Each row is a point on a tangle of strands that fork, close into loops and nearly touch. The rows are in no order.
In the rows, 128 means zero.
Two points are linked if the straight distance between their rows is under 130. Some points are linked to none.
K443: [141 134 157 122 121 145 122  97 152 149 115  81 141 119 138  89 124 118
 104 122 146 158 165 105 135  89 114 109]
K654: [118 119 161 110  97 116 144 103 105 162 103 109 127 151  67 145  95 102
 110 120 126 108 192 117 102 118  75  94]
K907: [183 169 143  95 144 122  93 116 107  89 152 122 108 136 150 182 108 141
 138 104 152  97 152 130 143 159  87 173]
K718: [120 109 106  94 120  65 147 135 149 112 170  92 127 185 129 184 101 149
 109 101  88  99 104  89 110 155 108 115]
K126: [126 181  92  67 143 122 123  87 231  93 142 118 113 138 149 122 143 172
 118 134 141 104 138 142 150 109 153 112]
K396: [142 143 132 169 127 147 144 173 158 150 146 163 104 139 151  99  74 158
 123 154 134 108 131 141  92  71 165 107]
K79: [102 183 131 100 133 139  96 112 170  88 156  76  82  70 132 101 175 130
 134  82 155  99 167 131 144  70 157 144]
K694: [162 107 164 149  75 144 134 106  88 131 115 160 146 157 131 197 118  80
 140 122 140 112 165 121 136 105  96 143]
K958: [166 156 138 143 119 149 124  99 131 148  99 127 143 130 120  86  70  86
 149 114 159 169 156 125 124  94 105 108]
K616: [139 141 111 172 140 170 138 136 159 181 110 166 142 136 169 109 111  74
 122 181 108 115  90 128 124 114 153 125]
K75: [121 124 114 166 122 135 165 128 137 177 126 185 135 142 155  95  86 111
  95 171 113 130 110 167 128  60 164  90]
K534: [ 94 176 101  78 147  99  95  48 182 100 122 100  68  73 119 140 186 124
 130 120 178  82 132 137 161 115 121  89]
K38: [103 172 142  83 144 111 123 120 125  96 169  94  64  65 119 164 166 155
 111 123 161  35 169 124 130 129 103 110]
K154: [129 161 136 127 115 145 106 112 168 143 153 109  75  73 140 112 131 115
 147 103 179  91 146 120 140  77 118 165]
K674: [155  72 114 136 103  55 153 147  59 144 117 132 160 125  49 121 105 174
  90 106 107 127 113 127  98 185 135 147]
K769: [128 138 103 114 168 178 144 138 139 148 105  92 117 149 132  67 132 161
  97 118 120 111 161 136 129  48 111 151]
K518: [164 167 153 139 144 179 100 138 140 123 163 123 146 113 179 113 133 125
 168 119 158 125 125 145 115 120 124 177]
K790: [ 78 160 143  89 157 128 127 144 143 121 167  74  78  49 100 160 130 149
 145 119 155  82 153 115 126 105  94 107]
K579: [123 123 144 138 132 168  78 131 162 130 134 130  91  75 153 112 139  68
 172 137 224  99  53 124 156 138 151 161]
K488: [ 78  99 126 147 115 158 151 137 150 130 100 201 141 122 118 156 149  35
 137 182  92 136  83 113 150 161 127 120]
K545: [125  99  68 125 148  81 136 136  89 153  65 101 149 155  83 141  97 156
 116 137 130 162 134 138 106 103 130 143]
K831: [128 150 131 187 109 159 145 123 164 125 158 178 137 145 177  59 131 111
 148 118  86 183  98 130 115 141 158  99]
K931: [115 137 137 128 120 158 161 135 152 152 162 171  94  91 135 125  93 146
 153 159 126 111 150 122 101  91 125 130]
K960: [120 143 154  88 113 121 131  88 153 137 108  75  83  68 128 124 156  99
  67 156 177  81 152 100 148 129 105 106]
K865: [166 140 156 130 121 148 115 125 113 124 132 134 136 142 159 179 120 116
 136 133 145 113 142 124 128 117 105 174]
K96: [148 132 137 121 113 106  95 118 170 165  93 127 101 174 151 163 117 114
  92 132 122  97 149 102 134 135 145  99]
K848: [ 80 171 140 122 137 188 115 113 182 129 136  72  88 108 112  69 140 102
  82 162 146  96 137 119 146  59 173 126]
K792: [121  86 139 145 124 109 131 160  59  71 108 199 191 143  88 138 173 128
 127 147 107 189  99 178 130 194 151 155]
K573: [155  94 120 135 121 101 166 140 107 144  97 133 145 117  89  62 102 197
 117 120 111 193 138 124 127 127 147 133]
K743: [117 139  75 118 169 116 128 132 131 154  98 101 131 151 117 164  95 157
 140 126 138 135 144 128 100  74 112 138]
K887: [162 128 157 103 123 112 147 110  91 131 133  93 124  94 101 141  89 133
 131  91 151 116 183 126 121 116  52 116]
K791: [ 61 186  84  94 158 136  95  72 191  89 110  97  68  73  98  88 178 113
 144 116 177  81 118 146 155 111 179  93]
K606: [101 120 122 129 100 124  89  99 164 191 122 122  57 134 113 160 143 111
 113 127 126  88 147  89 120 137 120 119]
K574: [158 111  95 141  86 111 191 139 101 111 100 172 142 147 142  13  94 124
 115 112  79 181  70 156 143 135 166 130]
K40: [185 145 120 159 154 175  95 149 131 112 163 107 161 152 159  93 143 155
 158  90 156 152 119 135 138 130 149 190]
K926: [169 154 104  80 137  99 104 118 108 103 146 127 122 177 131 176 116 172
 117 109 114 117 149 133 137 191 102 182]
K411: [126 102 143 143 101 129 180 135 137 139 138 175 157 139 153 132 113 118
 149 146  70 142 108 113 126 169 115  96]
K180: [124 159 142 142 100 133 168  99  80 122 101 187 137 123 106 141 120  57
 182 116 131 146 136 135 130 174  66  74]
K566: [182 111 113 170 139 134 116 135 104 131 173 141 173 126 143 114 146 175
 162  90 149 169 139 130 157 122 142 163]
K70: [113 106 186 128 122 161  99 153 142 100 124 138  93  48 140 123 130  65
 152 154 199 112  69  99 163 173 116 135]
K398: [117 125 175 146 140 180 127 149 149  84 131 154 139  72 152 154 153  67
 147 140 155 127  95 108 142 151  91 137]
K601: [ 98 134  88  91 146  90 121 127 161 128 164  75 106 150 135 179 144 174
 116 116  89 104 126 117 106 129 122 109]
K364: [164  80 141 149  84 105 133 132  85 141 112 144 163 186 117 167 119 125
 120 122 111 136 165 141 121 102 132 124]
K963: [148 181 132 114 136 111  62 117 142 133 209  96 124 108 148 157 141 167
 145 114 156 144 181 139 111 141 152 140]
K300: [138 105 130 134 121  97 119 146 128 113 179 119 159 176 142 193 109 131
 142 109  90 123  85  97 109 171 117 133]
K939: [133  95 113 118 126 143 167 134 135 196 120 142 159 141 147  90 115 169
 120 131  84 140 125 154 135 111  95 135]
K675: [131 175  95 107 143 110 110 124 202 114 128 102  95 161 167 119 114 153
  95 146 131 119 122 129 125  91 180 118]
K793: [142 143 153 140 111 138 136  97 135 157 111 148 142 108 109 143  78  79
 177 125 148 148 140 109 128 130  89  92]
K456: [111  93 101 105 135  59 134 131  73 123  86  77 143 189  72 152 120 154
  76 140 113 113 140 146  77 136 131 134]
K492: [ 92 117 131 162 108 159 179 121 166 132 144 200 129 107 158 135 152  84
 161 148  91 141  81 102 166 155 122 108]
K880: [ 70 165 165 105 177 151 102 141  96 105 110  89  89 149 144 142 159 176
 151 143  90 105 144 138 146  91 159 113]
K468: [ 63 147 145 122 110 146 170 125 102  89 115 219 147 151  85 158 166  52
 158 127 116 140 127 155 130 167  81  82]
K248: [120 102 122 158 137 147 134 146 143 152  90 182 141 129 152 131 126  30
 107 183  70 108  78 111 140 156 158 111]
K344: [126 128 137 136 145 164 179 150 100  49 101 183 176 117 149 129 152  89
 154 158 105 184 137 141 134 151 115 132]
K553: [110 104 135  88 107  92 129  99 137 132 121  78  67  69 106 132 110  94
  85 166 218  88 110  74 159 155 122 101]
K155: [109 139  93  98 164 120 118 144 135 119 152  87 112 139 121 189 135 183
 126 112 131 118 155 119 140  87 117 142]
K830: [150  87 117 150 122  72 129 137  59 169 160 173 159 162  75 130 113 176
 116  90 103 128 102 144 102 200 119 129]
K446: [129 119 125 149 125 115 136 127  51 119 138 196 184 143 112 147 139 157
 149 147 127 190  90 167 141 195 137 180]
K520: [163 113 120 157 137 112 100 129  88 140 156 138 185 141 129 165 123 176
 133 129 141 172 109 136 143 161 142 193]
K796: [119 116 115 135 165 125 139 157 128 134 133  87 135 111 109  73 127 207
 119 114 122 177 148 124 120 103 152 124]
K149: [ 94 122 134 136 100 143 102 102 151 177 128 138  48  90 111 123 143 105
 133 120 141 111 169  98 136  74 121 141]
K374: [134 119 200 139  87 133 118 100 135 155 179 120 116  75 129 152 139 100
 143 107 172  88 110 125 137 153  83 121]
K540: [114 150 105 170 153 152 127 132 163 150 167  94 137 123 130  68 139 164
 134 116 133 144 148 145  81  78 153  98]
K542: [170  65 111 131 105  87 126 148  87 109  52 143 179 138 123 108 123 100
 137 110  87 173  65 149 145 159 159 133]
K476: [137 119 138 159 160 156 141 147  80 101 137 150 181 150 120 170 136 112
 154 118 125 127 118 127  91 192  85 120]
K339: [133 118 149 134 159 190 140 152 134  85  98 134 167 110 154 131 151  81
 150 123 117 149 117 123 149 130  78 154]
K861: [150 137 110 137 149  99  69 135  95 139 200 106 156 142 144 172 131 184
 120 128 144 149 141 136 105 157 154 163]
K55: [129 155 137 139 106 190  79 130 206 133 157 128 105 114 154  93 139  75
 164 135 173 103  85 106 137 147 180 159]
K656: [102 186 135 124 133 175 109 121 176  73 152  54  91 122 118  84 154 129
 100  93 169  89 146 133 150  48 153 120]
K583: [129  83 109 128 128 102 146 142  99 195 121 169 149 157 118 121 109 188
 133 107 101 133 101 172 114 141  96 117]
K916: [131  75 116 118 108 125 143 162 102 104  67 176 170 156 137 104 137  71
 145 126  44 177  94 170 153 140 130 128]
K310: [157 119 119 170 111 145 159 148 129 109 135 162 140 158 150  44  97 155
 141 110  92 186  84 138 127 126 162 117]
K772: [123 183 111  63 122 116 106  69 202 124 146 123  76 110 143 136 164 147
 134 111 150  80 156 137 148 133 112 116]
K83: [171  65 129 134  95  68 123 158  80  97 102 113 188 156 112 154 109 122
 131 115 109 158  73 120 126 178 158 146]
K167: [129 155 145 106 127 153 132 105 181 171 120  88 107 100 126  89 119  88
  71 153 157 115 153  89 161  91 142 109]
K893: [176 109 131 129 110  87  95 143 103 132  79 139 119 203 150 160  96 109
 113 124 115 115 157 141 102 140 144 118]
K896: [ 75 152 136  96 196 138  89 156  82 104 139  86 113 139 109 166 150 213
 150 124 123 131 143 143 147 106 131 129]
K686: [127 102  78 132 162 135 160 137 133 181  98 113 135 146 137  67 113 153
  96 121  81 134 113 147 128  62 128 134]
K969: [ 90 162 120 125 170 144 108 160 153  82 133  92  84 149 152 114 151 180
 104 135 119  97 135 140 118  67 191 118]
K578: [ 67 131 133 107 144 143 136 107 107 124  89  83 100 120 113 164 143 113
 106 170 102 114 169 118 123  85 111 121]
K625: [129 157 112 180 123 143 139  93 149 167 155 151 148 130 160  84 134 136
 143 131 121 178 137 139  90 106 139 109]
K202: [137  79 144 144 105  95 138 156 106  86 116 119 190 195 119 180 108  72
 131 122 102 134  85 114 112 169 129 125]
K371: [126 133 144 123 148 126 156 134  98 128 187  96 123  59  97 142 119 161
 146 101 141 115 172 120 134 116  61  95]
K221: [142  84 125 131 111  55 135 159  84 141  71 123 118  91  49 103 104 190
  93 113  95 159 120 120 124 134 162 154]
K894: [163  97 135 103 122  85 115 147  99 133  90 116 133 156 132 129 117 195
  76 151 136 137 129 145 131 136 166 182]
K864: [117 117 123 134 162 139 151 171  82  46 113 194 181 121 114 118 167 133
 134 142 122 220 135 162 129 174 118 137]
K511: [129 110 168 173  99 137 109 150 136 146 134 177 100 138 164 168 126 110
 132 166 117  89 121 108  83 180 154 106]
K58: [133 103 134 141 104 123 165 119  98 128 109 182 173 154 179  98 146 104
 130 132  53 173 101 149 132 168 125 110]
K271: [111 108 135  98 111  89 153 114  79 123 120  80 149 186  65 132 123 126
  91 134 109  99 184 117  70 138 107 108]
K682: [134 114  84 125 111 133 110 103 154 148 132  78  90  70 156 107 165  86
 142 148 202  94 112  69 147 156 139 145]

A piece is all that can be reached along the links. How many separate loops has the piece of each point below (a circle has one, a figure eight two, a Y none), and how many tips (points with one link)?
K848 => loops 0, tips 5
K396 => loops 0, tips 3
K573 => loops 0, tips 2

A tip is a point with one link. Name the tips that can be reached along the links from each point below, in the order of the rows.
K248 => K38, K931, K791
K831 => K769, K574
K907 => K926, K963, K468, K553, K55
